Each row is a point on a landscape with many peaks, with its height.
A climber steps from a point to whichever of its 2 nearest points has the largest rise for the distance, and stops where none of them is higher. Distance is the straight distance between rows; heights are no part of it.
Gatu height 3.90: [136 119 106 142 112 160 137 119 166  41 165 124 170  82 120 138 135 147
 126 168 167  60 131]
Suv height 4.52: [124 109 156 134 159  70 101 123  72 189 140 162 124 118 129 152 126  98
 170 134  95 182 131]
rati height 6.91: [122 134 153 134 109 155 103 183 140  96 171 132 182 109 150 124 126 112
  91 156  97 129 132]
Rir height 6.18: [125 116 154 122 117 161 162 168 115 143 188 143 122 158 115 134 142  74
 119 154 117 123 132]
Temi height 4.91: [144 102 123 146 112  68 128 129 117 150  75  50 146 172 131  99 147 144
 113 121  70 149 176]
fodu height 5.45: [133 115 161 126 139 135 117 148 117 172 127 147 128  93 164 144 140 116
 131 152 115 177  98]
bog height 3.95: [137 114 134 131 130 127 181 137 180 109 165 138 121  72 138 155 112  96
 153 165 141 146 122]
rufi height 4.25: [197  91 149 147 121 141 169 164 156  74  93  85 135 120 172 182  86 160
 166 133 181 110 128]
sopa height 3.52: [110 107 165  74  75 156 135 178 144 131 155 134 138 109 129  94 110 119
 146 105 186 117 139]
Susu height 3.17: [ 56 117 120  84 136 149  86 130 128 128 136 109 147 108 112 118 107 112
 150 101 158 144 169]
Kad height 4.44: [176 113 168 146 124 129 167 146 123  66  87 111 115 113 177 182  86 168
 214 144 165 107  88]
tid height 3.38: [178 140 141 151  98 137 146 199 183  37 106 101 189 104 174 166  81 180
 101 133 136  87 170]
Sel height 4.92: [145 124 154 146 147  81 105 146  70 212 148 163 109 165 114 124 157 103
 145 152  97 160 139]
lipet height 6.46: [103  71 160 142 125 147  88 110  82 101 118 120 169 149 162 140 137 137
 152 155 157 115 108]
dani height 3.92: [177 103 127 155 113 152 144 200 131  89 110 128 167  89 169 150 129 180
 116 188 139 144 174]
Dile height 5.79: [ 93  94 160 164  97 163 110 104 117 109 143 131 136 142 148 131 114 132
 178 139 171 123  84]
tetem height 4.04: [142 112 117 137 154  65 129  79 127 167 161 117  96 163  75  90 137 116
 120 126  57  98 114]
teru height 7.45: [121 144 107 128 131 138  87 131 172 127 168 157 152  80 135  93 127 149
  78 144 115 134  93]
todi height 3.91: [ 93 110 108 122 125  98 110  93 143 140  90  73 135 109 119 112 119 123
 147 112 130 160 156]
guv height 3.57: [188 138 124 112 121 126 173 171 163  36 120  42 157 133 129 186  77 143
 136  86 171  64 200]
duvug height 0.56: [126 143 148 106  59 178 174 137 155 100 104 123 113 111 135 127 110 145
 140  76 207 100 110]
Dek height 3.73: [126 105 115 148 149  48 137  62 109 151 153 112 111 128  92 122 143 119
 145 154  65 138 146]
nud height 0.68: [142 106 114 117 163  75  86  77  81 138 122 131 130 171  77 104 139 180
 119 158 103  97 156]
Bulig height 3.33: [154 106 102 170 142  53 127  77 111 152 111 145 123 104 100 114 167 144
 121 172  89 154 153]
bek height 5.49: [114 154 165  89 161 152 123 140  69 147 125 174  84 142 107 150 113 104
 165 108 156 160 137]
kemef height 1.71: [102 146 129  58 160 140 143 142 127 168 160 142  94 140  61 103 120 108
 133  88 136 142 151]
zodu height 4.58: [ 91 109 127 126 124  81 105  74 116 144 102 112 113 127 129 104 143 133
 167  92 130 149 123]
tama height 2.00: [110 121 103 104 118 121  66  80 109 175  62 130 124 112 114  80 136 192
  96  83 154 149 113]
Meki height 3.46: [112 186 138 146 142 151  69 147 107  95 133 138 152 114 166 111 127 111
  68 138  74 132 131]
Guku height 2.61: [148 137 120 109 158 117 131 128  64 143 120 119 108 176 114 126 147  99
  97 151  81 134 158]
bope height 4.18: [114 106 109 113 122 137 123 111 175  64 178 130 155  75 133 156 127 138
 167 149 172  97 127]
tave height 1.81: [156 139 129 182 121 102  81 136 114 211 135 141 153 112 162  92 165 131
 106 146  91 145  85]
fatev height 3.97: [113 168 101 150 106 167 109 139 114 121 106 161 150 108 130 109 158 137
  63 126 135 153 135]
kuvo height 7.49: [130 145 146 133 121 170 122 174 159 130 181 172 159  89 140 117 133 122
  69 148 113 115 104]
Fif height 6.76: [119 157 132 120 112 146 142 153 162  76 102  57 149 112 170 167  79 109
 109  87 121 115 163]
vefu height 3.59: [160 135 114 135  80 167 155 149 149  64 149 117 136 124 119 117 152 153
  68 149 153  90 130]
vosab height 3.22: [ 98 155 134  98 159 151  61 125 137  93 147 121 147 111 159 127  97 106
  89 153  93 122 107]
Mefe height 1.98: [135 149 114 100 159 114 127  89 136 176 114 150  79 157 111 116 137 140
 127 114 138 117  53]
Zope height 4.12: [172 124 159 160 131 155 167 188 139  99 125 136 164  97 166 176 140 121
 123 166 128 154 175]
zitig height 2.72: [100 163 159  81 143 157 121 126 110 147 120 129  89 163 136 122 125  91
 133  87 113 126  82]
tis height 3.24: [128  71 164 122  58 167 138 160 141 123 140 126 166 116 134 102 120 156
 150 122 188 137 157]
lezo height 2.81: [147 158  92 158  92  84 140 114  53 174 101 104 118 184  93 103 170 117
 101 110  54 122 191]
duz height 4.94: [122 163 122  99 125 155 130 109 162  77 166 167 114  80 107 162 104 144
 168 105 205  76  72]
Kesu height 0.79: [125 110 134  70  91 172 120 141 128 101  95 112 132 101 117 113 122 134
 103 105 179 115 146]
Far height 3.18: [ 87 138  85 156  99 130  86 128 143 100  90 111 166 106 117  90 142 146
  69 123 138 155 173]
vifi height 0.65: [174  77 144  93 159  99 113 119 136 154 148 141  97 120  93  87 137 150
 172 158 140 159 109]
ketes height 1.36: [161 136 110 179 119 111 109 114 130 126  96 117 154 106 159 117 166 117
  83 150  85 167 104]
Birof height 4.95: [162 149 139 110 132 139 116 174 123 150 113 139 129  91 153 133 140 114
  90 157 100 172 126]
pibu height 6.00: [ 83 157  99 129 132 163 155 107 166  79 173 118 117 102 124 158 119  92
 133 115 150 109 141]
Liv height 2.05: [143 103 124 185 108  92  96 124 106 242 116 173 150  93 140 105 168 158
 128 138 122 148 106]
zik height 2.84: [107 140  99 106 142  70  54 111 144 132 100 108 142 107 121  76 125 138
  87 122  66 145 153]
Vefub height 5.86: [100 159 127 159 119 176 147 143  83 130 166 139 106 180 167 148 134  77
 107 108 109 115 113]
lali height 3.74: [132 143 126 119  96 156 146 177 135  72 117 100 156 112 134 124 133 139
  87 133 137 115 166]
tir height 5.24: [121 127 206 135 105 131 137 173 132  87 123 129  87 161 144 137 110 105
 214 123 151 131  90]
tusa height 6.49: [134 129 151 123 137 129 120 147 107 161 180 128 118 189 124 114 163  80
 120 134  98 116 113]
vasu height 1.54: [132 155 139 118 190 126 135 129 150 190 133 205  89 137 105 129 112 146
 162 119 143 167  50]
nagaf height 0.69: [ 69 145  83 167 143  87 144  89 174 172 173 150 128 141 100 105 128 106
 136  93 101 133  88]
Gisal height 4.64: [152  91 180 145 118 119 152 141 131  75 121 147 120 101 183 162 104 147
 216 171 166 130  72]
Kesi height 1.31: [117 131  87 119 113 132  89  81  90 171  80 137 122 135  82 103 155 170
  82  89 133 121 157]
kisur height 6.59: [130 144 122 108  91 170 201 141 117  93 104  69  87 170 152 146 114 105
 133  76 159 128 154]
roko height 5.41: [141 123 132 161 156  69  74 136  73 195 155 165 140 156  97 114 180 132
 118 172  88 130 161]
vagos height 1.64: [111 125 103 115 184  89 135 105 125 196 144 182  96 148  47 110 111 141
 152 106 128 144 141]
Besot height 0.14: [163 103 138 135  79 140 146 156 137 162  94 102 142 137 156 110 152 121
 101  90 128 168 146]
Solut height 7.26: [106 120 122 152 123 143 141 141  92 109 159  73 124 187 145 137 111  76
 115 127  90 115 143]
baban height 5.29: [116  82 120 142 104 136 104 108 138 114 113  95 143 113 146 115 124 135
 132 143 156 135 120]
Fefuz height 1.05: [107  84 117 125 145  86 159 113 122 117 181  98 100 150  81  99 129  96
 190 149 149 141 160]
teso height 4.54: [108 127 133 112 118 139 131  99 180  70 161 152 140  53 141 153 118 131
 184 126 179  83  63]
tuz height 6.27: [ 97 153 107 138  82 190 139 122 156  63 152  91 148 111 139 155 113 108
 118 100 161  87 138]
buvo height 5.06: [141 103 189 122  84 123 162 166 124  63 126 140  96 133 148 174  99 124
 218 128 174 104 109]
kemik height 0.50: [139 139 175  88  57 147 173 145 150 127 132 122  94 125 143 109 118 134
 150  81 171 115  86]
vubav height 1.30: [131 104 138 119 101 123 191 167 140 118 141 118  97 145  94 124 117 110
 187 132 170 178 176]
Vumes height 1.97: [ 92 135 122  78 142  91 147 122 115 187 143 156  78 160  54 111 114 106
 169  97 141 165 159]
zuzor height 2.62: [116  87 141 155 109  69 117 104  73 193 110 170 128 141 121 114 162 141
 181 132 120 156 161]
kebig height 6.82: [137 122 168 123 126 147 125 140 103 133 105 179  96  96 167 142 122 125
 191 127 159 174  70]
Rus height 3.03: [144 133  93 174 116  57 161  79  96 175 107 129 123 127 100 129 175 141
 111 129  74 145 163]
tupo height 3.53: [164 154 102 124 164 136 123  91 154 107 113 161 100  72 117 140 154 150
  82 155 123 130  79]
Lata height 0.89: [119 168 108 104 154 165 116 146 153 190 136 191 133 123 101 109 139 147
  59 122 141 140 112]
Zan height 0.61: [140 127 120 129 125 101 100 121 131 239 114 156 135 165  79  82 156 165
 104  98 127 135 119]
soteg height 4.31: [148 135 115 138 167 102  61  88 110 145 127 131 136 167 120 103 139 155
  73 147  96  87  92]
mune height 4.99: [ 80 163  67 162 147 176 123  65 132 117 136 153 130 146  95 131 131 152
  86 120 148  93  93]
talef height 3.94: [117 151 100  78 146 127 116 118 180  65 162 105 131  82 105 135 105 100
 156 115 170  98 147]
nug height 3.56: [127 133 116  81 160 126 126 118 168  91 129 104 130  60 133 150 103 105
 121 128 145 114 125]
zuda height 4.55: [158 144 182 100 141 141 100 185 104 129 116 167 146  97 157 151 143 123
 104 192  93 148 138]
kis height 3.87: [144 182  97 144 188 109  80 120 117 133 125 155 154 157 105 100 150 144
  48 148  79 103 103]
guvim height 3.76: [166 122 121 133  78 151 157 155 156  46 130 130 153 106 108 157 136 149
 111 163 179  66 151]
kor height 5.51: [125 130 127 121 158  99  75 110  92 112 110 107 138 133 124 122 131 118
 104 148  99 135 144]
zovem height 3.30: [125 116 121  98 166 116  60 120 124 178 114 141 142 129 111  88 109 171
 118 120 127 131 101]
datuf height 6.99: [ 97 113 113 149  87 127 154 149 114 130 145  69 137 211 138 107 120 105
  99  97 104 119 151]
giris height 0.22: [104 140  90 151 100 118 193 144  99 148 116  83 103 165 132 145 123  79
 136  99  91 166 186]
tubu height 2.51: [ 76 122 148 129 155 100 137  98 114 146 164 128  72 177  90 109 124  98
 185 101 141 146 105]
Zekon height 4.80: [142 129 107 137 145 138 101  98 109 115 137 118 127 171  89  87 159 157
  78 161 115  82 104]
muni height 3.93: [128 132 128  81  98 160 167 163 165  92 133 103 133 100 117 146 128 110
 111 116 155 121 186]
gera height 3.02: [140 170 127 103 108 148 112 185 142  30 110 129 182  45 152 174  97 137
  97 164 135 116 144]
Pil height 5.61: [129 153 116 147 163 112  84 106 137  54  85  85 157 114 153 120 116 131
  91 165  84 142 134]
madet height 3.15: [151 174 116  87 160 166 149  95 150  98 109 150  97 102 130 147 149 127
  80 132 151 115  87]
zota height 3.71: [165  96 130 122 123 114 171 149 180  98 109 113 135  61 150 159 109 120
 154 160 129 159 127]
tizu height 6.73: [108 128 127 194  67 143 140 132 105 152 125  89 151 204 143  98 170 102
  95 112 113 126 135]
bovif height 4.27: [162 144 164 127 134 136 131 200 115  81 128 161 151  91 165 181 119 113
  95 189 105 124 160]
Kozuv height 0.78: [ 80 118 111 140 145  87 129 104 177 172 203 127 114 116 105 100 120  89
 143 127  99 130 115]
gurad height 1.09: [103 155  93 129 168 176 143 133 141 201 133 196 123 149  75 131 126 161
 104 103 157 128 136]
Nuni height 2.40: [102 123 104 102 145  82  45 106 157 185 113 132 164 108 107  83 103 150
  83 113  93 131 119]
gog height 6.06: [127  97 169 130 131 127 172 171 132  95 159  80 128 174 134 160  93  93
 174 145 124 129 166]
Nogo height 7.02: [114 127 129 156 144 142 130 119 116  79 169  85 111 187 127 139 147  85
 130 155  87  95  97]
boze height 2.33: [137  86 127 187 105  85 102 101 113 193 124 154 167 138 130  96 159 149
 149 140 109 155 129]
Vub height 1.65: [185 112 116 177 126 106  97 164  95 179 112 159 156  93 173 112 177 143
 110 189  85 163  88]
Nuzu height 0.71: [133 143 114  85 155 138 112 151 155 224 130 171 129 163  74  91 143 156
  84 104 136 128 107]
tovo height 2.59: [147 136 121 153 169  62  49  86  91 217 101 172 148 130 133 117 144 180
 109 139  60 101 124]
gove height 7.27: [104  96 158 182 125 148 104 126 100 117 145 153 166 143 140 139 139 116
 140 162 120 138 124]
mikol height 5.97: [129  96 142 138 110 135 139 149 156 107 113  77 157 128 143 134 120 146
 127 121 136 150 155]
merob height 0.08: [156 122 127 116 111 134 132 141  92 158  79 111 121 163 143 107 160 120
  91 117 127 136 128]
ferat height 6.11: [130 109 156 128 106 138 147 145 135 165 124 163 110  95 141 125 135 110
 163 121 154 167  93]
dusud height 2.90: [141 123 109 192  91  66 163  88  79 145  87 101 134 167 109 115 183 138
 108 126  58 121 173]
mimis height 1.39: [145 142 121 100 112 179 175 139 110 141 147 141  87 157 100 105 164 115
  87 111 156 112 115]
misa height 3.41: [ 77 131  98 115 142  74  77  94 143 137 101  95 141 106 116 118 120 115
 112 112  91 151 188]
zubin height 6.50: [112 162 128  96  94 165 136 148 180  52 125  84 156  89 163 177 102 104
 123  99 154  89 145]
mab height 4.72: [105 162 153  89 122 161 147 137 119  85 141 141 106 112 151 162  96 105
 152 111 169 111 141]
gima height 5.47: [174 103 126 144 128 103 160 150 120 126 101  98 142 140 139 145 130 113
 119 150 110 171 189]
doza height 2.46: [111 126 110 117 166 117 115 125  67 138 164 131  98 167  68 137 130 102
 117 144  88 122 166]
limuf height 6.40: [150 118 115 135 160  88 109 104 129  91  84  72 130 136 137 118 134 126
 120 147  89 143 131]
Rad height 2.94: [105 126 145 173 138  62 125  84  77 198 123 195 104 127  87 142 139 167
 178 120 113 153 165]
Telad height 3.50: [123 177 101 114 199 150  93 118 121 168 120 160 122 143  95 116 122 147
  73 133 102 102 116]
kube height 0.32: [109 127 136 103  91 128 168 124 159 127  91  85 114  93 155 140 108 111
 134  80 137 171 147]
fikis height 3.34: [163  88  99 148 125  91  97  91 111 127  81 105 148 122 108  89 156 187
 113 170 119 140 129]
goka height 6.63: [174 151 132  51 139 144 139 128 142 119 114 173 101  60 140 140 122 150
 133 150 169 106  67]
folo height 0.97: [136  95 132 127 168  97 109 133 143 182 169 186 110 128  82  93 139 133
 175 159 136 165  86]
goz height 6.42: [142 128 141 129  85 169 209 163 145  72 136  65 106 178 153 170  97 104
 156  78 153  96 146]
datep height 1.27: [122 123 124 168 115 114 131 107 144 135 128 127 140 126 153 145 149 107
 108 130 100 156 129]
zitul height 4.03: [128 130 126 109 187  63  80 131 122 239 145 169 151 156  87 110 123 148
 136 128  78 116 141]
Lin height 4.87: [132 171  89 156 169 110  86 105 116  36  76 141 144  97 136 103 148 148
  87 174 103 140 120]
minaz height 2.64: [ 91 140 145 124 122 144 144 107 104 142 123 108  63 171 119 123 124  80
 169  93 111 136 100]
mez height 5.78: [164  92 161 143 140 137 166 161 118 113 124  92 138 154 149 161 112 127
 158 164 126 162 169]
dirib height 4.34: [ 96 144 141  54 142 161 113 131 162  92 161 126 115  88 120 128 105 113
 156  99 158  90 116]
pesut height 3.70: [181 115 132 113 131 135 177 163 169  68 108  83 150 109 151 177  88 150
 161 100 173 104 204]
pep height 5.09: [174 152 126  61 159 119 104 143 157  93 131 144 105  38 148 125 126 149
 109 162 131 104  73]
Milig height 6.14: [111 108 155 131 156 113 131  81 116  91 132 117 105 159 122 143 118 109
 184 138 135 134 102]
mel height 2.34: [116 139 107 115 150 110 127 117  68 161 170 117  77 191  92 119 117  75
 145 102  86 135 145]
topom height 6.26: [146 108 153 136 119 139 206 189 168  88 161  49 122 183 148 156  82 114
 146 112 135 102 170]
lesas height 5.03: [115 105 143 139 110 142 166 136 146  76 140 106 156  86 144 182 104 122
 182 128 176 140 163]
lizi height 4.89: [106 141 162 109 125 160 127 148  86 101 134 125 116 146 164 161  92  77
 160 116 131 125 135]
bosi height 3.25: [116 166 105 156 197 103  97 104  82 200 117 188 136 178  88 128 133 166
 107 124  68  92 136]
ful height 2.85: [119 154 112  88 153 154 111 111 154 163 112 188 106  59 160 138 133 152
 118 110 155 152  62]
vive height 4.02: [108 123 147  98 161  85  96 111 102 189 143 141 102 146 106 115 126 106
 161 118 110 146 136]
rago height 2.89: [104 172 134  85 175 136  89 111 123 181 119 128 103 169 109 117 109 106
 104  92 105  95  84]
lef height 0.64: [112 106 140  99  67 176 122 135 150 113 103 101 145 118 153 116 115 153
 142  93 176 116 110]
nopiz height 0.82: [143 113 124 126 100  81 123 111 128 213 102 115 118 141 109  70 175 142
 119 106 104 138 135]
nupi height 0.74: [152  92 140  73 126 128 122 139 113 120 135 147  99 121  87  79 124 139
 173 130 169 148 114]
kuneb height 2.63: [155 153 140 157 137 148 146 100 109 100 107 137 112 133 142 154 155 126
 101 154 132 130 107]
dege height 4.79: [119 151  87 121 186 104 115 114 127 156 168 144 108 184  58  98 127 125
  94 147  64  94 125]
pone height 6.78: [111 102 134 159 150 123 123 113  91 135 188 119 114 197 126 136 141  79
 148 144 102 109 106]
Bani height 4.26: [123 171  83 151 166 113 106  67 103  83  73 117 138 102 136 144 152 144
  85 151 103 155 132]
fup height 4.71: [134 110 141 151 159  93  65 136  99 220 142 181 154 156 115 115 137 141
 122 156  96 112 113]
betig height 3.89: [177 114 129 148 160 151 160 151 135  76  90  75 137 141 151 199  89 177
 161 126 165 132 203]
ter height 4.85: [121 148 123 111 147 139 112 121  99 111 122 135 116 117 134 149 131 119
 106 137 117 140 161]
kefos height 4.13: [155 150  90  99 135 133 127 120 177 124 110 146 113  37 147 121 127 151
  99 151 141 133  70]
gopot height 5.44: [112  92 195 147  86 151 141 142 129 113 126 130 125 135 179 134 103 123
 200 122 153 149  82]
raru height 3.49: [170 143 137 139 126 131 149 192 170  40 121  67 169 134 154 193  62 145
 111 119 139  76 209]
Bufov height 0.26: [109 144 108 135 114 130 180 114 148 146  92  95 124 139 135 140 132  94
 116  85 108 176 165]
zum height 1.20: [114 136 148 133 122 131 139 111 136 120 123 101 109 144 163 138 130  93
 123 124 104 135 101]
Pavik height 6.55: [138 132 103 181  91 110 149 127 107 149 148 100 121 195 130 111 170  75
  97 119  83 124 138]
Gil height 0.41: [131 118 152  80  91 135 156 140 170 121 115  93 106 104 140  92 132 113
 164  86 162 153 119]
gufan height 5.18: [130 147  95 124 130 114 106  92 114 156 157 130 130 188  83  76 159 139
  76 132  87  83 135]
Tugav height 2.77: [132 134 125 136 163 156 129  75 129  70 137 122 104 115 136 161 136 121
 121 139 119 112 101]
lokos height 3.98: [142  61 106 158 100  96 126 107 120 142  99 114 150 126  95 106 164 153
 136 156 132 163 159]
Kefe height 5.69: [ 87 156  93 179 139 155 133  87 160  67 163 134 148  97 142 146 122 118
 106 144 136 100 124]
tumeg height 1.26: [121 151 108 110 139 184 161 118 120 161 151 175  90 159  89 108 127 150
  95  99 175 113 109]
nugid height 1.02: [126 130 103 116  94  89 122  89 103 172  84 112 118 149  86  78 165 143
  90 106 124 154 157]
Gis height 3.78: [124  80 173  87  79 141 158 182 163  94 143 106 125 116 151 120  96 123
 177 107 159 127 155]
nub height 5.37: [105 154  99 165 141 177 108  96 138  91 158 160 142 104 109 154 129 148
 101 148 153  87  91]
fav height 5.46: [142 154 143  85 123 147 148 116 141  91 147 158 106 101 134 150 128 129
 153 138 169  81  70]
zova height 3.72: [153  97 138 188 101 151 127 183 124 123 119 135 184 112 168 124 148 157
  99 190 122 144 155]
Nef height 0.20: [138 142 126 142 118 153 194 153 110 131  96  93 121 189 162 150 119  77
 114 107  91 150 157]
gito height 5.77: [120 123 110 122 127 136  90 115 141 126 111 126 148  75 165  95 131 151
  93 135 116 153 104]
Fam height 2.88: [ 82 139  99 135 116 152 120 113 146  93 139 105 161 109 115 108 134 123
 102 108 145 132 152]
voror height 2.73: [157 162 103 137 121 111 144 128  63 178 131 139  83 191  88  99 157 103
  88 121  67 134 154]
gazub height 1.29: [125 125 121 110 188 106 136 138 177 201 154 194 108 103  86 110 111 154
 164 126 149 184  82]
der height 4.30: [116 160  92 175 123 160 100 108 139  94 144 167 155 112 130 121 171 142
  56 136 116 132  98]
volim height 6.98: [120 154 153 126 119 167 157 164 133  88 108  80 128 156 186 194  86  86
 132  95 103 130 142]
baleb height 5.42: [100  93 153 140 128 105 103  90 120 138 131 126 134 148 140 106 122 126
 173 146 121 156 103]
bifi height 2.82: [137 169 152  84 148 145 103 168 124  48 130 134 140  79 141 171 107 135
  84 171 123 108 135]
dos height 6.81: [131 161 146  94 110 164 170 132 127 126  82  87 100 155 172 175 103  94
 130  82 126 131 132]
kol height 1.52: [114 124 122 101 117 137 166 128 124 156 158 131  98 136  99 110 141  93
 133 106 145 153 141]
nilem height 3.29: [134  61 154 159  64 171 150 150 146 139 134 140 170 143 150 105 161 166
 123 145 163 132 129]
Medud height 3.51: [147  64 129 189  90 152 123 148 122 133 152 159 176 113 138 116 165 144
 121 172 144 137 125]
Suzif height 1.03: [143  95 146  74 117 149 131 138 130 124 120 133 116 114 130 114 127 160
 149 129 196 114 126]
vubag height 4.51: [124 144 160 103  78 140 153 152 156  95 131 131 134  73 153 174  92 113
 159 114 164 106 122]
ses height 4.61: [136 122 108 148 110 157 178 111 130  73 122  75 125 156 127 144 129 122
 131 130 146 100 145]
pup height 3.58: [ 87 130  87 162  87 145 107 127 136 152 103 152 170  88 140 103 148 153
  70  98 144 174 159]
Tenu height 5.63: [133 155 101 158 147  95  95 120 124 207 146 149 130 187  89 100 152 145
  90 118  81  87  99]
lokat height 3.54: [114 139  88 142 185  78 113 116 129 232 116 178 135 162  63 125 131 169
 131 130  81  82 152]
Gagi height 0.95: [115 123 114 129 160 102  98  67  73 170 108 160 102 179  68 110 134 183
 151 131 129 110 138]
Noton height 3.20: [157 160 107 136 113 134 122 170 159  28  84 116 174  62 177 172  98 177
 104 150 156 100 162]
Lize height 6.05: [119 132 174  96 147 153 131 154 106 125 122 181  91  99 117 153 104 125
 192 131 179 150 114]
doni height 4.41: [112  90 134 136  81 175  98 136 138  78  93  79 180  95 189 135  87 169
 168  94 171 105 134]
Nomep height 6.47: [118 111 171 135 113 154 121 189 141 109 127 101 163 115 177 141 113 118
 113 135 132 142 132]
nerel height 6.69: [ 99 112 152 143 152 136 121 117 109  96 175 140 133 135 134 157 116 107
 158 160 140 123 107]
fune height 3.96: [135 108 162  94  87 117 151 166 177  82 124  83 138 124 159 148  74 106
 206  89 173 111 132]
vimod height 5.23: [137 113 165 154  98 148 164 140 151  87 121 112 155 127 178 167 102 127
 193 127 168 123 113]
Vate height 2.92: [130 177 111 133 169 158 157  80 125 111 155 154  87 128 124 150 142 118
  93 121 127  90  89]
kem height 4.07: [195  85 155 162 136 146 180 148 132  99  75  92 112 153 177 174  91 178
 182 122 160 141 161]
rafer height 4.32: [143 114 183  89  71 128 138 185 159  89 116 107 150 105 181 180  70 114
 140 131 139  87 124]
giko height 1.40: [ 91 113 134 118  89 150 191 156 142 131 167 149 103 119 105 113 127  77
 162  96 164 169 171]
rese height 3.64: [124 180 120 142 163 142  90 132  92  96 137 155 139 160 135 114 157 114
  47 145  82 103 116]
feb height 0.18: [159 126 145 149  95 137 162 164 119 175  74  76 134 175 165 134 133  96
 104 111 105 164 154]
muk height 1.49: [168 128  84 196 102 107  88 155 138 154 102 126 160  91 160  87 179 147
  89 168  95 166  97]
Netur height 1.73: [143 158 126  99 183  97 144 121 141 199 127 180  78 172  75 101 127 139
 163  99 130 139  67]
tal height 2.22: [ 83 144 104  85 148  83 128 126  95 176 168 138  75 159  63 106 102  79
 148  80  95 119 157]
kot height 2.99: [134 179 125 153 167  59  61 105  72 215 139 185 147 161 106 131 152 169
 127 136  53  89 158]
tam height 4.75: [128 106 144 130 117 148 119 135 150  77 105  78 174  83 176 181  70 145
 167 115 157 136 148]
Bel height 4.42: [135  99 110 119 132 137  74 117 147 158 107 137 154  97 130  87 141 173
 109 135 143 122  82]
bopul height 3.16: [111 173 106  97 183 146  59 141 134 188 108 152 146 169 105 111 106 145
  72  92 103  99  82]
Rotoz height 4.43: [ 98 167  76 147 166 127 105  64 116 104 104 142 130 136 109 130 140 162
  68 140 123 110 127]
per height 4.81: [134  95 127 159 113 159 146 116 134  74 127 105 157 131 148 142 123 141
 136 153 147 104 110]
bidog height 3.75: [101 114 116  67 155 150  99 123 142 107 156 115 120 114  92 107 119 136
 153 102 185 110 146]
vem height 3.43: [105  88 119 165 146  50 129  68  97 147 109 123 106 129 130 158 138 112
 163 140  91 166 128]
Gev height 4.86: [137 110 177 129 103 127 180 159 162  72 159 163 106  85 153 174 100 129
 205 163 168 121 102]
Fupet height 4.14: [154 108 193  86  65 119 144 186 157  92 109  92 142 119 191 142  85 125
 191  99 159  80  87]
lote height 3.19: [ 93 119 110 173 147  72 147  64  85 164 129 168  94 142 104 148 141 117
 177 121 105 150 147]
nor height 4.63: [117 160  90 183 129 181 112  83 124 136 126 161 149 144 101 103 171 170
  61 125 141 107 101]
zoler height 3.08: [132 120  93 134 120 132  59 110 107 190  79 167 144  88 138  92 140 183
 108 103 163 144  99]
dafiv height 6.33: [103 140 119 180  95  81 129 115 101 192 161 120 134 171 126  92 161  93
 108 109  66 124 151]
kef height 1.18: [135  98 136 109 142 109 195 127 137  92 158 111  81 132  86 113 143 116
 198 127 164 160 147]
Bof height 1.11: [141 119 144 120 121 132 124 103 165  93 116  86 118 123 173 145 135 120
 126 142 112 103  63]
namit height 4.24: [115 133 150 121  82 153 168 136 182  89 171 163 110  80 144 131 110 119
 193 108 187  96  83]
riku height 3.47: [135 165  83 111 163 141 114 115 144 147 110 164 134  24 153 136 114 162
 112 140 153 167  97]
vola height 0.90: [ 85  90 117 120 139  87 116 109 140 145 180 122 118 147  81  89 115 107
 158 142 113 116 137]
Vigu height 5.12: [116 135 150 100 141 159 138 134  74 129 144 131 112 147 112 152 116 116
 146 119 134 135 157]
rugi height 1.01: [149  99 142 142 118 132 108 135 151 103 101  80 155 101 210 140 108 129
 136 141 121 133  81]
kir height 1.28: [124 128 106 124 173 113 106  99 114 184 111 182 128 135  71 120 133 168
 126 130 130 135 150]
butez height 2.36: [142 145 105  98 157 144  97 101 162 162 122 149  92  95 128 105 127 148
 118 102 146 130  51]
dagi height 4.21: [128 122 109 120 109 170 188 137 123 107 134 134 120 116  96 134 142 129
 105 133 163 136 176]
nid height 5.98: [127 150 148 118 104 172 179 175 105 103 163 117 108 165 147 148 112  67
 109 122 101 116 122]
Ketal height 4.49: [137  72 134 133 101  96 113 130 121 151 109  88 146 154 115  92 144 127
 134 140 100 149 172]
nirid height 1.25: [159 124 156  76  96 157 160 154 133 130 132 133 108 139 124  95 153 138
 111 124 168 120 135]
sezi height 4.11: [109 127 155 137 100 145 186 134 182  96 176 144 122 102 148 150 106  79
 187 120 158 123 117]
zade height 5.19: [153 109 125 175 115  84 140 123 109 154  70  88 144 143 157 140 154 113
 118 128  70 169 177]
lep height 6.01: [126 144 124 162 138  84  92 119  80 206 175 148 129 185 108 106 160 116
 106 118  63  92 140]
mubup height 3.23: [110 150 149  95 161 128  79 125 148  93 139 122 135  55 167 153  93 101
 130 147 119 143 112]
Nadu height 4.40: [113 135  95 105 182  91 111  69 135 143 170 122  88 166  78  98 122 109
 116 117  98  89  99]
kevus height 4.45: [128 118 114 144 121 149 211 118 127 102 130 112 115 135 115 140 125 101
 151 118 139 148 149]

Where does a climber stop that starts at each point below?
Besot -> mimis
tis -> kebig
merob -> mimis

Call two points neighbours if one is among the 2 nearest of the other. Go from one point of each pair to the other, from neighbour to neighbour, staying as high as possible. Name the lowest point that can't be avoided.
mimis and kebig -> vifi
volim and Solut -> Bulig
kebig and dirib -> vosab
limuf and kebig -> ter
volim and kebig -> Bani
